A landscape with many peaks, sampled at points; each row gives a point and its height.
From any point a climber steps to the highest of the 2 points nearest to it. It stops when none of these is higher. Distance is the straight distance between rows; heights are no part of it.
(439) height 4.03: [ -2 -12 -12   9 -16  -1 -18  -2   1  15 -13 -14  22   9  -5  -3  -1  -8
   0 -10 -18 -18  15   4  10   2   0  11 -16  11   5   1   1 -13  15  -3
  -8 -14 -33  -8 -25   0 -15 -16   6  -1]
(474) height 2.75: [  7   3  12   9 -11 -11 -15   6 -17   2   7  -6  -5   6   5   1 -10  11
  14   6   4 -22  -3  -4  -1  11   4  -5  -7  19 -10   3  14 -10   1 -15
  -5 -16 -14 -15 -11   0   1   4  -4 -16]
(34) height 3.74: [  3   4  19  -1  -9  13   9   5   9   6   1   7   0  -1   6  -6  14  23
   7   8  13   5   1  -1   4   2  16   8  13 -16   9   8   7   8   1  26
   2  -2  11  15  15 -10   8  14  -7  -8]
(267) height 3.38: [  9  -4  10  -3  11   1  -3  -7   5  20   4   4  10   5 -15   9  12   2
   0   1 -21 -15   7 -11 -14  16  15  22 -11  -9   5  17   3  -2  -6 -18
   8  -5  -8   0   3  -7 -26  -5 -12   0]
(192) height 4.56: [ 20 -11  11  -5   1   1  11  20  10   4  -6   4  11   3  -6   4  25  16
   1  -3  14   6   9  -3   7  -1   4  -1   7  -8   9   2   1   1  21   5
   8  -4  18  12  11   2  14 -11  15 -23]
(662) height 1.65: [ 13 -17 -20  -2 -10   2  -6   0  -7   6  -6   5  -1   8 -16  -4   3  -9
 -11 -10  -6   1   1  13   4  -4 -19  -3  -9   9 -12  -9 -14  -6   8 -12
  -6   4   5   3  -7   8 -15 -16   1   5]
(441) height 4.75: [ 15  -5  -9 -13   1   9  12   0  17  12  -9 -14  -3  -3  -1  -2  -3  14
 -32   7 -16 -10  -2   5  -9  21  27   9   6 -41  31   6   9  19 -35  12
  -2 -26  -2  -6   1 -20  -7  -2  -5 -20]
(952) height 3.42: [-15  19  -6   8 -13   6  12  11   0 -11  -2 -13  -3  -2  19 -19   5   5
 -17   3  13  22   1  18 -17  -8   1   0  12  -9  15  -4  -6  -1  -9  -6
  -3  -4   9  -4  -3   9   3  10   1  -2]
(521) height 8.21: [-10   7  -2 -15  -3   1  -1   2  -4  16   8  -2  -7   9 -13  -2 -14   3
 -14 -15   0  22  13  15 -13  -6  -6 -17   2  13  -4  -4  -3  -1   3 -18
 -21  -1 -13  -5 -13  -6  -7 -18   9   2]
(891) height 2.18: [ 21 -19 -26 -25   9   0   1   2   8  11 -13   5 -11  25 -12   7  -5  -6
 -15  -8 -15 -10   0   3   4  15  -4   9  -5  -9  -9  11  -4 -11  -8  -7
  -8  -4  -4  -4  -8  -2 -24 -25  -4   9]
(549) height 6.48: [  3 -11 -31  -1  -4   4   2  -4  12 -13 -22  -3  -8  10  -5   8  10 -30
   5 -10  -2   9  -3  11  33  11 -12  18   6  11  12 -12 -28  -8   5   8
  14  14  13  18   2   4  -4 -20  30   9]
(469) height 3.89: [  1   8  -7  16   0  -1   0   7   9   3  -3 -15 -11   1  12   8  -3  14
 -20  -6   1  -4   0  22  -3 -15  -3  -3   2 -13   0  10   3  -1  -7  -5
   4   7 -10  -5  -7  -5  -7  -3   7   5]
(1050) height 5.01: [  9   0  15  -7 -10  -9  13   8   7   2  -3   1   8  14   0  -6  25  12
   4   0   9  20   9  -9  18 -10  -3 -17  12   5  -5   0  -1   9  12  -2
   7  11  11   5   9   3  16  -5  17  -4]
(1137) height 5.99: [-33  13  -8  10 -13   0   0   0   3  -1 -11 -12   4  12  13 -18  -1  21
   0   0  -5  19  -6   1  10 -13  -7  -4   4  17  -7 -25  -2  11  -5   7
   3   9 -21  -6  -9   1  12  13   8  15]
(583) height 1.38: [  6 -15  -5   3  -8  -1   1  -7 -11 -10   4  11   1   8  -9   0   3   0
   0  -2  -5  17 -16  13   1 -12 -13  -3  -4  -5 -13  -5 -11  -4   0   7
   8   8  17  12   6   9  -2   1  -2  11]
(774) height 4.89: [ 16  -7   2  -8   5   9   0   2  -5   1  -2   2  -1 -20  -4  -2  -6   3
 -15  12 -13 -13   1  -1 -13  26  17  16   1 -25  16  17  15   6 -30  12
  -2 -21  -1   0   2  -9  -9   6 -15 -25]
(616) height 7.65: [ -1  -4 -14 -13  15  -1  11  -3  13 -11  -4   7 -16 -10  15  18   0   1
 -12  15   9  -8  -4  11   8   1   3   1  16 -19  12   5   5   3 -24  22
   3  -7   4   9  12 -17   6  -3  -2  -2]
(78) height 2.61: [ 12 -23 -13 -11   5   0   5  15   9  -1  -2   5  14  21  -9  -2  -2   8
  -5  -9 -33 -14   9  -7  16  19  14  16   0 -32  13  20   5  11   1  -3
  -1   6   8  -6  -3 -14 -29 -13  12   6]
(1056) height 3.33: [  7  -3   9  -2   3  -4   7  -3   9  14  -9  -1  -4   3   2  12  11  12
 -19  -6 -13 -12   7  -4 -16  -3  17 -18   1 -12  14   5  -6   4  -8  -2
  -1 -13 -13  -6   3 -11  -6 -17  10  -7]
(936) height 0.93: [  5   8  -1  -2   4  18  12  -2   6  -4   9  -4  -1 -15   4  10  -7   7
 -10  20  12  11 -11  -1   0  -9  -5   6  16 -16  -2  -5  12  17 -14  -9
   1   4   8   8  19  13   6   7  -5 -13]
(899) height 3.63: [-16  11  -3  -9  -1   5   4  -2  -1  -3  16   8 -14 -18  -8 -14   1   4
  22   1  19  27 -11  -3   1 -14 -13 -16   5  12  -6   0 -16 -20  19   0
  12  30  10  17  17  -4  34  10  -7  -5]
(155) height 6.54: [-12   2 -28   1   9  -1   1  -5   9  10 -22  -8  -3   3  -2   0   4 -22
   9  -5  11   8   4  -2  39 -19 -25  15   5  20 -11 -14 -13  -5   8  18
  -1  17   1  10  -5  10  10 -14  18  10]
(94) height 4.22: [ -3  -3  33  10 -16 -18 -10  14  -3 -17  -9 -11  23  11  10   9  -3  17
  17   1 -28 -20  -6 -12   6   9   8 -25 -15  -1  -2  -1   5  15   7   0
   5 -11 -18 -12 -10 -18   0  -5   8   3]
(54) height 1.60: [ -8  18  27  -7  -3   7  12 -16 -13  -6  16   0   0  -8  -2 -14  -9  14
  10   6   5  35 -19 -16 -22  -1   4 -13   5 -12   2 -21   6  13   2 -15
   0   2  17  -2  19  -2  17  25 -14 -14]
(368) height 0.19: [  1   9 -25  -1  13  -2   1  -1   5 -15   4  -9 -23  -6  23  14 -23 -26
 -22   6   2 -18  -1  10   7 -13  -5  -1   6 -11  13  -1  -1   0 -32  -5
  -5 -14  -5 -12  -9   5  -1 -15  -1  -3]
(897) height 2.54: [ -8  15  32  -3   3  -3  -5  -2   5  15   5   8   4  12  -7  -1   6  21
 -13  -2   1  -3   1   2 -36  -1   8 -16  -6  -6  10 -11   2  -7   4 -23
 -11 -16 -15  -1  -7 -12  -3   4  -4  -8]
(330) height 3.45: [ -8   2 -17  10  -4   9  14   1  11  -7   0  -8 -10   5  16  -6   7   8
 -28  -1  15   9   4  28  -1  -5   1   1  14  -1  21   3   6   1 -13   7
   3  -3  -1   2  -8  -2   1   0  14  10]
(178) height 5.06: [ 17   0  33  21   6 -16 -11   2  -6  -7   9   1  13   2   6   7 -10   5
   7  -5 -16 -24  -1  -8   1  -4   3   4  -9 -12   5  10   1  -4  -2  -3
  11  -1   9  -7   7   5 -10  25 -14  17]
(111) height 6.49: [-10   3 -30 -16   0  11   9  -5  16  -1   5   8 -15 -27   2   6   2 -19
 -17  17  33  -1  -4   7  -8   7  -1   7  11   1   7  -3   7  10  -7  -3
   2   0   4  10  10   8   9  -5 -14 -14]
(1159) height 5.52: [-23  10 -10  -6  -9  -6  12  12  12   0 -14 -11   9  16  16 -28  12  29
 -10   2  -3  28  -7   3   3  -8  -5 -16   9  -4   9 -24  -5  15  -5  15
   9  23  -5   5   2  -2  18   7  15  12]
(842) height 4.19: [  0  32  27  -5   8   0  -2   1 -20   8  25   3   0 -10 -14  -3 -17  -3
  23   9   8  -1  -7  -2 -24   3  -6   0   6  12  -2  -1  13  -1  10 -23
 -22 -10  -6  -3   4   4  -1  30  -5   4]
(403) height 5.27: [ 14  -5 -19 -17   2  10  14   0  25   6  -3  -2   6   5  -6  10   4  14
 -31   1   2   7  -6  14 -17  13  18   4   5 -27  23  -2   2  15 -20   5
  -6 -12  -7   1   2 -11  -5 -17  -1  -4]
(651) height 2.92: [ -1   3  16  -7   6  -3  -4   6  12  17  -9  -1   4  16 -18   0  13  -3
 -19  -9  -7 -10  13   1 -22  -3  15 -11  -6  -4   6  -1   4   4   3 -22
 -16 -20 -22  -3 -13  -4 -18 -10   3   0]
(575) height 5.58: [  8  -4   3   2  -5  12  -9  -1 -20  -3  -1  -7  -1 -20   2  -7  -9   0
  -9  13  -4 -11  -6   1 -17  10   9  10   0   1  -2  14  13  -3 -15   9
  -1  -3   6  -1   5  11  -4   9 -12 -20]
(661) height 4.76: [ -3  27  14   2   3   2  -7   6 -23  -4  32  -4 -14 -15  -4 -21 -17  -6
  28 -10  22  15 -12   2 -20  -2  -1  10   2  20  -5   9   5  -7   5  -6
 -10   0  -5   6   9  14   3  37  -9   8]
(1006) height 7.32: [ -5   7 -14  -8   3   2   4   5  15  21 -11  -3 -19   1  -5 -13   3 -10
 -21 -24  13  16  10  23 -25 -10 -17 -18   1   3   3  -7 -16  -9   4  -7
 -21  -8  -4   2 -14   0  -7 -16  14   0]
(209) height 2.16: [ 11  -5  19  18  -5 -28 -20  -3 -32 -24  -3   5   9   2 -11  -8 -10  -6
  14 -14   8 -17  -3  -9   8   9 -15 -10 -11  30 -30   1  14  -6   9  -8
  -8   0   9  -5  -8   7   2  26  -4   3]
(999) height 4.32: [ 10  -6  18   5  -4  -8 -12   1  -8   2   2  13  21   9  -3  -4   1  -7
  21  -3  -7  -5 -11 -11  -1   9   3  15 -12   8 -10  11  -1   1  16   7
   4   6   3  10  -1   0  -2   5 -11  15]
(797) height 6.07: [  3   9  18  -6   6  -4  18  -3   0   0  20  12   4  -1  -1   2   7  11
  14  12   6  18  -8  -8   9 -17  -4  -8   5  -4 -11 -12  -3   8   8  -9
   9   6  14   8  14   6  12  22 -11   8]
(1156) height 6.50: [ -8  -1 -12  -2  -7  18  -8  -8 -17  -2   6  11  -6 -13  -1   3 -16 -15
 -11  15 -14  12  -5   3  -8   7  -3  -3   7  12 -21   0   6   5 -17  -8
   5   1   3  -5  -4   1   0   6  -3   6]
(572) height 4.16: [ 12   0  25  -2 -14  -2   4  11  13  11 -12   3   5   8   9  -3  22  26
  -5  -2  17  16   1  -6  -5  -2   8 -10  10 -13  20  -7  -2  -2   9  14
   9  -8  10   8  15 -12  22  -2   5 -25]
(291) height 5.50: [  5   8  24  15  -3  -6   3   2  -6  -3  19   4   4   2   7  11  -9  17
  14   8  -2  -4  -5 -10   1  -9  -3  -2  -2  -3   1   1   9   2   4 -14
   1   3   9  -1  16   2  -2  25 -18  10]
(829) height 3.90: [ -5   0  23  11  -3 -13   1  20  -4 -10  -7 -13   8  17  25  -1  -2  23
   4  -5 -21  -4  -2  -6   4   8  15 -18   3 -17   7  -9   3  10   3   4
   4  -7  -7 -12   1 -13   7  -3  23   2]
(512) height 3.31: [-16  20  14   1   9   0   7  -2 -15  -4  24   1 -23  -3   5 -15 -11   9
  15  -8  24  23  -7  -6  -9  -9  -5 -16  -6  11  -3  -3 -12 -14  15   0
   0   8   6   2   7  -1  34   5 -14 -11]
(788) height 1.28: [ -3  12  19  -7  -5  18  14 -12 -13 -11  12   0   3 -16   3  -3  -1   7
 -11  19  15  22  -2  -2 -12  -7   7 -21  15 -14   9 -14  14  17 -13  -6
   6  -3  23   3  22   4  11  19 -12 -26]
(304) height 5.94: [-25  30  -1  10   9  -2   0  -3 -15 -13  12  -7  -6   0  26 -15 -17 -10
   5   8  15   3  -4  -6  -8  -8  -9   5  10   3  -1  -5   5  -2  -8  -1
  -4   5   2 -10  13  15  19  23 -10   0]
(873) height 4.63: [ -1 -18  14  32  -4 -10 -29   5  -9  -9 -17  -6  18   8  -3  -3  -6   0
  12 -18 -24 -24   3 -16  17  12   1  10 -17  21 -16  -4  -8  -3  21   0
  13   4  -8 -14 -21  -2 -15  -5   7  -5]
(853) height 5.35: [  4 -18 -11   5 -17  14  -8   0 -12   1  -7   1  25 -24 -21  -8  14 -24
  10   0  -9  16   3  16   0  -2  -2  16  -3  11  -7   3 -13   4  20  -6
   0  10  11  10  -6  15 -21  -3   9   8]
(245) height 6.60: [-29  30   6  14  -2  -6  -3   0  -5  -5   2 -16  -1   7  23 -12  -5   4
   8  12   4   5  -6 -13   5  -8  -6  -8   2   6  -6 -23  10   2  -9  -6
   1  -1 -21 -18  -7   5  15  14   2   3]
(847) height 3.75: [  3  -2  18  -1  -8   1   5   1   3   6   4  -3   0  10   7  -2  10  15
  -9  -4  11  11   2   8  -9  -5   3 -22  -3  -9  16   6 -11  -3   4   6
   7 -10 -10   0   5  -8  11 -10   5  -9]
(143) height 7.36: [-22   2  -7 -14  -2  15  -1  -7  -1   7   3  -4 -16   6 -10   5 -16   0
  -7   4 -11  21  -2  10  -5   0  -6  -7   4  11 -11  -8   0   0 -12   1
  -6   3  -8 -11  -6  -4   8 -12   8   5]
(839) height 4.67: [ 13  -1  34  15   1 -20 -11   4 -13  -9  -2   6  19   2  -3   0  -4  -1
  21 -10 -11 -19   3 -19   7  16   6   7 -15   3  -7  11  -2   3  12   2
   2 -15   7 -16 -15  -3 -20  17 -12  10]
(658) height 2.73: [-12  14 -16 -10   3   3   3 -13   4   0   1   1 -20  -9  -2  -6  -1  -4
  -7 -13  21  25  -2   3 -33   0 -14 -13  -9   8   5  -8 -17 -22   5 -11
  -3  10  14   3   4   5  14  -2  -4  -6]
(1013) height 6.55: [-12   2 -25  -9   0  -2   6   3  29  14 -13 -13 -22  -1  11  -1   6  -4
 -27 -10  20   0  16  19 -17  -1   6 -14   5   0  13  -3  -7  -3 -10  -6
 -20 -12 -14  -2 -15  -7   5 -26  17  -7]
(993) height 1.15: [ -5 -17  -7   5  -4  -4   1 -11  -8 -15 -20   9   7   8   9  -6  -7   5
   7   0 -12  -3 -11   2  18  -4  -7  -5   1   5 -14  -6  -4 -10   5  16
   8  15  15   8   3  -2  13   3   0   8]
(801) height 1.91: [ 14 -23 -31  -5   2  10   0   3   6   8  -9  14 -20   9 -12   9  -4 -10
 -13  -4   1   4  -2  23 -15  -1  -4   1  -6  -3  -5   2  -6 -18   1  -7
   3   1   5   7   0  -2 -15 -13   0  -3]
(618) height 4.55: [  0 -17  11  22 -10 -12  -5   5   3 -22  -4   4  30   9  15   0   3   6
  13  -8 -20 -26   4 -20  25   0   3 -22  -7  -1  -3  -7 -11  14  19  12
   0  -6 -10 -22 -18  -5  -2  -8  10   9]
(881) height 4.94: [  2 -19   1  27  -6  -5 -15   3  -9 -21  -8  -4  12   4  -3  -5   8  -2
  22 -18 -12 -22   0 -20  28   8   4  19 -14  18 -26  21  -4  -8  13   5
  16  10   2  -7  -5   8 -14  -9   4   2]
(6) height 3.06: [  7 -15  13 -16   9   0   4   4   8  22   9   2  23  18 -10   3   8  21
  -5   4 -21 -15  14 -14   0  14  18  18  -3 -19  18  24  11   7 -12  -9
   1 -12 -11  -1   2 -24 -25   1  -9   6]
(227) height 2.00: [-11   1 -10 -14   2  10  -3  -4   2   9  16  -7  -6   0   7   9 -15   5
   2  14  -7 -18   0   4 -17   6  13  23   2   1   4   9  14  -3 -12  -4
  -1 -14 -13  -4  -9  -7   2  -1 -15   6]
(231) height 3.25: [ -5  15   7   1 -15 -12 -28   1 -17  17  13   1   7  14 -21  -6  -7  -5
   8 -14   7  -4   2   6  -7  11  -9   3 -24  26 -17   5   5 -11   2 -23
 -10 -16 -28 -20 -20  -6 -13  -3 -12  -6]
(281) height 4.35: [ -8 -14   3  22 -16  -6 -31   0  -6   1 -27 -16  19  12  -5  -9  -4  -5
  12 -20 -22 -18  15  -8  22  -3  -2  -2 -12  18  -7  -9  -6   0  27  -8
  -5  -2 -24 -10 -19  -4 -15 -20  17  -5]
(1170) height 3.46: [ 22  -6  12 -10   2  13  -9  -7  -7  15   7   8  -7 -11 -19  -1  10   4
   3  -6   5  -2  -3   2 -27  17  14   7   2 -10   2  11   5  -6  11  -5
   0 -10   7  10  10  -2  -7   0 -17 -18]
(205) height 2.94: [  9  -2   1  -8  10   1  12  10  -4  -1   3  22   7  -1 -11   2   2  -7
  25  14  -7   9   3  -8  14  13  10  31   9  -6  -5  19   4   4  -2  28
   1   9  16  13  12   4   1   6  -6   8]
(1063) height 4.01: [  6   0   6   3  -9  -4  -7  -3  -7  -3   5  -1  -3 -10   8  -3   2   1
  17   3  15  10 -10   5   0  -6 -11 -14   1   7  -7   3  -4 -19  12  11
  10  17  15  13  20   6  27  14  -1 -14]
(332) height 4.48: [ 13   1   5  14 -16  -3 -13   2 -21 -18   4  -7   7 -25   7  -4 -12   3
   1   1  12  -4  -8   0  -6  -4  -8 -15  -4  11  -6   5  13  -5   1  -1
   7  13  16   1  12  22  16  25  -6 -13]
(812) height 6.11: [ -4  -8 -17 -12   8  -5  11   0  13  12 -10   0   1   8  -5  11   7 -10
   2  -2   8   5   6  -1  29  -2  -9   8   2  10  -6  -2   0   3   9  12
   3  11  -5   5  -7  -2  -3 -28  15   7]
(90) height 5.12: [ 11  -7 -14 -12   8   2  17   0  20  -6  -9  11 -17  -7  -8  17  20  -6
   4   8  20  28  -5   9  14  -7  -9   4  11  -5   0   5  -4   7   3   7
  15  18  27  20  18   5   7   5   6   0]
(475) height 3.81: [ 19  -8   9   6   3   1 -13  -5 -11   7   3   8  23  -7 -10   3  -9 -12
   9  -3 -34 -21   8  -8 -11  18  15  26 -13 -11   6  23 -11  -3   5  -5
  -2   2   1  -7 -12   1 -30   1  -5   2]
(762) height 3.58: [  0  -4   6  11   8 -22  10   5  -2 -12 -27  -5  -1   9  24   8   2  21
  -4  -6 -23  -6  -2 -16  19   2  10 -14  -3 -20   1 -11  -8   7  -5  24
  11  -1  12  -5   5  -3  20  -5  20   4]
(1017) height 2.84: [-10   9   3   5 -13   3 -21  -6 -14  22  17   2  -3   7 -20  -8 -10 -11
  21 -11  10   7  11  -7   4   0  -9   8 -19  35 -21 -14   5   0   5  -8
 -10  -5 -30  -4 -15   4 -11   5 -10  14]
(406) height 5.61: [ -7  10  -7   0  15 -11   7  -4   4   9   7  -3 -15   1  13   7 -11 -13
  -7  -1  11 -22  17  -1   7  -9 -15   6  -3  10   2   7  -4  -4  -6   8
  -9  -6  -9  -7 -15  -2   1 -11  -6  17]
(16) height 5.51: [ 10   4  13 -11   5  -2  20   4  12  -5  -4   9   0   5 -11  -6  22   9
  14   6   7  33  -3  -6  19 -19  -3  -6   6 -14  -6  -4  -8   3  15   5
  12  12  28  10  26   9  15   7   1   2]
(748) height 0.99: [-12 -18   1  15   1 -19 -21 -10 -11  -5 -13  11   1   5  10  -8  -3  -3
  12  -8  -4  -9  -3  -7  14  -9 -16 -12 -12  15 -21  -5   1 -10  20   8
   3  13   1  11   0  -3  -2   2  -3  15]
(35) height 3.32: [  0 -20   7   5   9 -26   0  -4   6 -17 -35   4  19  19  12   5   0  17
  11  -6 -24  -2  -1 -13  29   3   5  -3 -12 -12  -1  -3  -5   4   9  26
   7  15   4   4  15  -5  13 -19  12   6]
(240) height 3.88: [ 28  -9  18   9  -4  -1 -12   2  -9   2  -7  13   4  -4  -6   3   9   1
  11   0   7  -9  -1  -7 -12  13   8   0 -10   1  -6  -1   1 -11  14   1
   3  -3  13   4   5  11  -4   3  -9 -15]
(144) height 4.38: [ -9   4  -5  28  -9   3  -4   0   3 -12   1 -12  -6  -5  19  -3   2  10
  -1   3   0 -13   2   4  12 -22 -11  -5   2  -3   1   2  -3   1  -1  -1
   5   7  -1  -7  -4   6 -10  19  10  14]
(1047) height 5.78: [  2 -14  -2  -6  -9   7 -12  -6 -16  -1   5   8   7 -10 -10   8  -3 -15
   9   8 -18  -6   1 -11   2  13   5   8  -1  12 -26   8   9  10 -12   9
   2   4  -5 -14 -11   3 -15   9 -10  16]
(1187) height 4.85: [  2 -11   6   9  -7 -15   2   7   8 -10   3  10  12  15  10   0  12   6
   8   0   1 -13   5 -10  24 -19  -3 -17  -2   6  -7  -3   0  10  17   3
   0   3  -1 -13  -3  -4  -1  -1   5  18]
(589) height 0.83: [-11  -3   4  15   4 -19 -17 -16 -13  -2   5  -2  -4  -3  12   0  -7 -16
  16  -3  -6 -22   3 -14  11 -11 -15  -6 -10  26 -11 -10   3 -11  -2   4
  -1  12  -8  -1  -4   4  16  11  -4  24]
(233) height 4.21: [ 22 -11   4  -1  -2  16 -10  -7 -14   3  10  10  13 -18 -15   3   8 -17
  14  -6 -24 -11  11   1 -10  -2  10  20  -2 -10   3  23  -7   3  15  -9
  -1  -3   7   8   6   3 -34  -3   1  14]
(359) height 5.81: [ -3   2 -14 -19  15   8  26 -10  23  -3  -6  -5  -7  -4  13  13   4   7
 -35   6  14   1  -5   8 -20   6  11 -15   4 -22  35 -13   0   6 -25   2
  -4 -15  -4  13   0  -9  13 -13  -4 -24]
(602) height 3.03: [-10  30  -4   1  17  15   0 -14 -10   1  27   1 -25 -17   1  -8 -17  -8
   9 -11  21  14  -7  -1 -29  -5  -5  -5 -20  14   4   0 -12 -16   1  -5
   0  13   8   1  11   4  26  -4 -11  -8]
(71) height 4.97: [  4   4   7  17   1   3 -12   1 -22 -21   1  -7   7 -14  11   3 -17  -4
   8  11  -9 -16 -13  -7   1   2   3   8   1   3  -2  -1  20   4 -10   5
   3   0   9  -6  12  22   5  19  -5   2]
(194) height 3.30: [ 12   0  11   1  -7  16  13  13   1   4  16   6   5  -9  -8  -4  16   3
  20  12   3  10   5   6   7   2  11  30  11 -10   6  15   3  -1   4  13
   5  -5  11  19  17   6  -2  16  -5   3]
(595) height 6.36: [  2   9  -1 -21  21   7  21 -16  19   8   0  -2  -9   4   1  12   2   2
 -20  -3   5   5  -7  -3 -20   8  11  -4 -11  -1  18  -2  -2   3 -19  -3
   2  -5  -1   8   5  -8  14 -10 -13 -17]
(601) height 2.80: [  8 -23  -8 -22  16   0  21   9  21   2  -2  -3  10  15  -6  -1   7  16
 -12   0 -26 -21  13 -15  10  21  21  17  -1 -35  28  10   7  12 -18   6
   1  -9   5   0  -5 -23 -19 -10   3  10]
(852) height 0.65: [  2  15  -9  -7  19  13  21  -6   5  -7  12   7 -15  -9   8   2  -8  -7
 -14   6  10  16 -11   4  -6 -15  -9  -7  10 -22  13 -19  -2  16 -17  -3
  -6   0  12  -8  14   6  16  -7  -5 -18]
(244) height 7.01: [-19   0 -39  -8   7   0   2  -8  11   0 -22  -5 -10  16 -12   4  -2 -30
   4  -6   1  12  -7  14  31   3 -26  15   3  20   4 -24 -17 -12   3  10
  -1  11   0   6   0  -5  11 -21  29  13]
(2) height 0.41: [  3  13 -24   2   9  -3   6  -2   0 -18  -5   1 -28  -5  15   7 -16 -26
 -31   0  14   7  -9  14  -1 -11 -11  -9   9 -21   8  -8  -9   4 -21   0
   0   1  13  -8   6   7   7  -9   6 -13]
(924) height 4.73: [  9  -6 -15  -5 -12  16 -11 -11  -9  12   9  10  12  -9 -19   2   2 -31
   5   2 -17   7   3  22  -5  -2   0  21  -3   0  -1   8 -15  -1   8  -6
 -13   1  -1  13  -2   0 -22  -8   8  10]
(886) height 2.42: [ -2  10  23   7 -15 -15 -22   5 -29 -10   8  -1   7   9  -8  -2 -18  -5
  18  -4  12 -21 -11  -7   3  10 -14 -11  -8  29 -24  -3  24  -4   6 -20
  -6 -10 -15 -11 -19   4  -1  19  -5   0]
(821) height 3.87: [-16  16  -2  14 -13   6   5  12   8  -7   9 -13   3 -11  11 -16   4  14
  -9   3  18  16   4   9   8 -25 -10 -10  17   2  -3   0  -3  -2   2   3
   3   6  -4  -3   4   7   8  17  11  -5]
(930) height 5.93: [  8 -17 -23   2  -9  16  -7   4   5 -11 -21   0  13 -11 -14   5  11 -32
   4  -1  -8   4   5  11  13   8  -6  15  -1   2   0   4 -20  -4  14  -3
  13  13  16  14  -8  13 -15 -21  16  -1]
(276) height 1.88: [-16  18  28 -12  10   9   8  -4 -11   1  14   5 -15  -1 -10 -10   3  19
  15   8  17  20 -10  -6 -37   0  -4 -19  -1   3  -3 -18  14   3  15 -24
 -10   0   7  11  13  -1   7  24 -15  -7]
(543) height 5.19: [ -9   0  -7   9  -2 -15  -2  -1   8   7   6   2   0  12  12   7   9  -5
  -3  -9   7 -17  18  -7  19 -19  -8  -9  -5  17   2  -9  -4  -3   1   7
  -6  -9  -9 -12 -16   2 -10  -6   2  24]
(800) height 5.60: [ 19   0  -7 -16  21   2  14  -6  11  14   6   1 -11  -6 -12  11   0  -8
 -18  10   4  -1  -4   4 -12  11   6  10   1  -7  -2  -6   5   2 -15  -5
  -5  -6   5   5  -2   7  -4  -4 -10  -6]
(1079) height 5.30: [ -5 -17  -3  13 -12   5 -21   3 -12 -15  -5   8  10  -9  -9  -1  -5  -8
  18  -4 -12  -9   4 -18  17   4   7  25  -5  28 -26  22   9   5  -1  25
  14  14  -1  -2  -5   7 -16  16  -4   8]
(626) height 6.89: [  3   0   4   4   9  -3   8 -13   1  -2   7   6 -10 -10  19  16  -3  -7
   0  16  -5 -16   6  -3  -2  -7   6  -4   3 -12   9   5  -4  -9 -13  10
  -1  -2   5  -4   8 -12  12  -1  -9  -1]
(504) height 5.89: [-12  -4 -12  -7   3   2   7   8  19  10 -14  -5  -4  -3  12  10   5   2
 -15   4   7   7   3   8  -4  -7   7 -19  17  -6  11 -13  -1   2  -1   3
  -8   5 -13  -5   3  -9  13 -24  32  -6]
(887) height 5.43: [-13   1  -9  -3   2  -8   7  15  22   0 -22 -14   4  -4  18   1  11  20
 -13   9   3  12  -5   4   1  -9  10 -13  13 -18  11 -14  -5   7  -1  10
  16  13  -2   1  11  -3  21  -5  17  -4]
(1135) height 5.79: [ 13  -5 -22  -6   7   9   7  -3  10   5   6   6  -4 -24  -8  12  15 -11
  -5  10  18   5  -1   2  -3   0   2  11   9   6 -14   4   7   8  -1  -1
   0   8   3  12   1  14 -14   3  -4  -2]
(544) height 7.07: [-10 -11 -29 -15   0  11  17   3  25  -5 -14   6 -11 -10  11  15   7  -4
  -6  17  16 -13  -8  19  -5  11   4   2  10  -8  17   2   5   0  -8   3
   0  -6   0  18   3  -8   3  -7  -6 -14]
(979) height 2.35: [  4   0   1   5   3   1 -12   3  -3   5  14  -5 -16  -4   0  15  -7   0
  -3  11  -5 -32   6 -11 -11   9  13   1   4  -2  -3   9  13  -5 -11 -18
  -6 -15 -18 -27 -10  -8  -4  -4 -14 -13]
(480) height 3.65: [-13   9  -9  -3 -15  -1 -15  -1  -2  28   5 -14   6  14 -16  -4  -8   0
   4  -7  -3 -12   8   6   2   4  -1   0 -13  19   2   0   8 -14   0 -12
 -18 -16 -36 -16 -24 -11 -12 -12 -11   7]
(381) height 6.17: [ -2  -2   2  -3  13 -11   3  -2  -1   0   7  -4   1  -4  11  15   5 -12
  -9   6  -9 -21  20  -3  16   0   3   3   6  -2   3  19  -8  -3  -8  20
   1  -8  -7  -2 -11  -3  -1 -13  -1   1]
(18) height 2.41: [ 22 -21 -15 -13   1  -1   2  11   3   0  -4   0  10  18 -21  -3  -2  -3
  -8 -12 -25  -5   3   4  20   3 -10  12   5 -13  -5  19   1   6   7  -5
  -5  -2   8  -7 -14   5 -28 -26   4   8]
(532) height 2.17: [-13  16  20 -12  16   9   2 -13  -5  14   3   7  -9  -7 -24 -11   7  11
   2   0  10  16   1  -1 -41   8  10 -15  -2  -4   4  -9   4  -7  12 -29
 -27  -9  -2   7  -1  -9  -1   8 -14  -9]
(904) height 5.66: [  3  -7 -10  -5   0  -4   7  -6  18  -3 -10   1  -1 -13  -9   9  12 -15
  -2   1   8   8  -1   2  22  -6 -10  13   4  13 -11   4  -5   6  -2  13
  19  25   7  17  -5   9  -4  -3   2  12]
(137) height 5.32: [-12  21  11  16   1  -4  -7   1 -22 -10  22  -4  -6   1   5 -17 -26 -14
  21  -2  22   8 -10  -8  -1  -6 -20  13   6  21 -26  -1   2  -3  -1  -3
  -4   3  -8  -7   3  18  10  32  -9  11]

For each start below, name the point where the climber stops.
(1017): (521)
(2): (797)
(829): (616)
(194): (797)
(231): (521)
(891): (244)
(602): (575)
(897): (797)
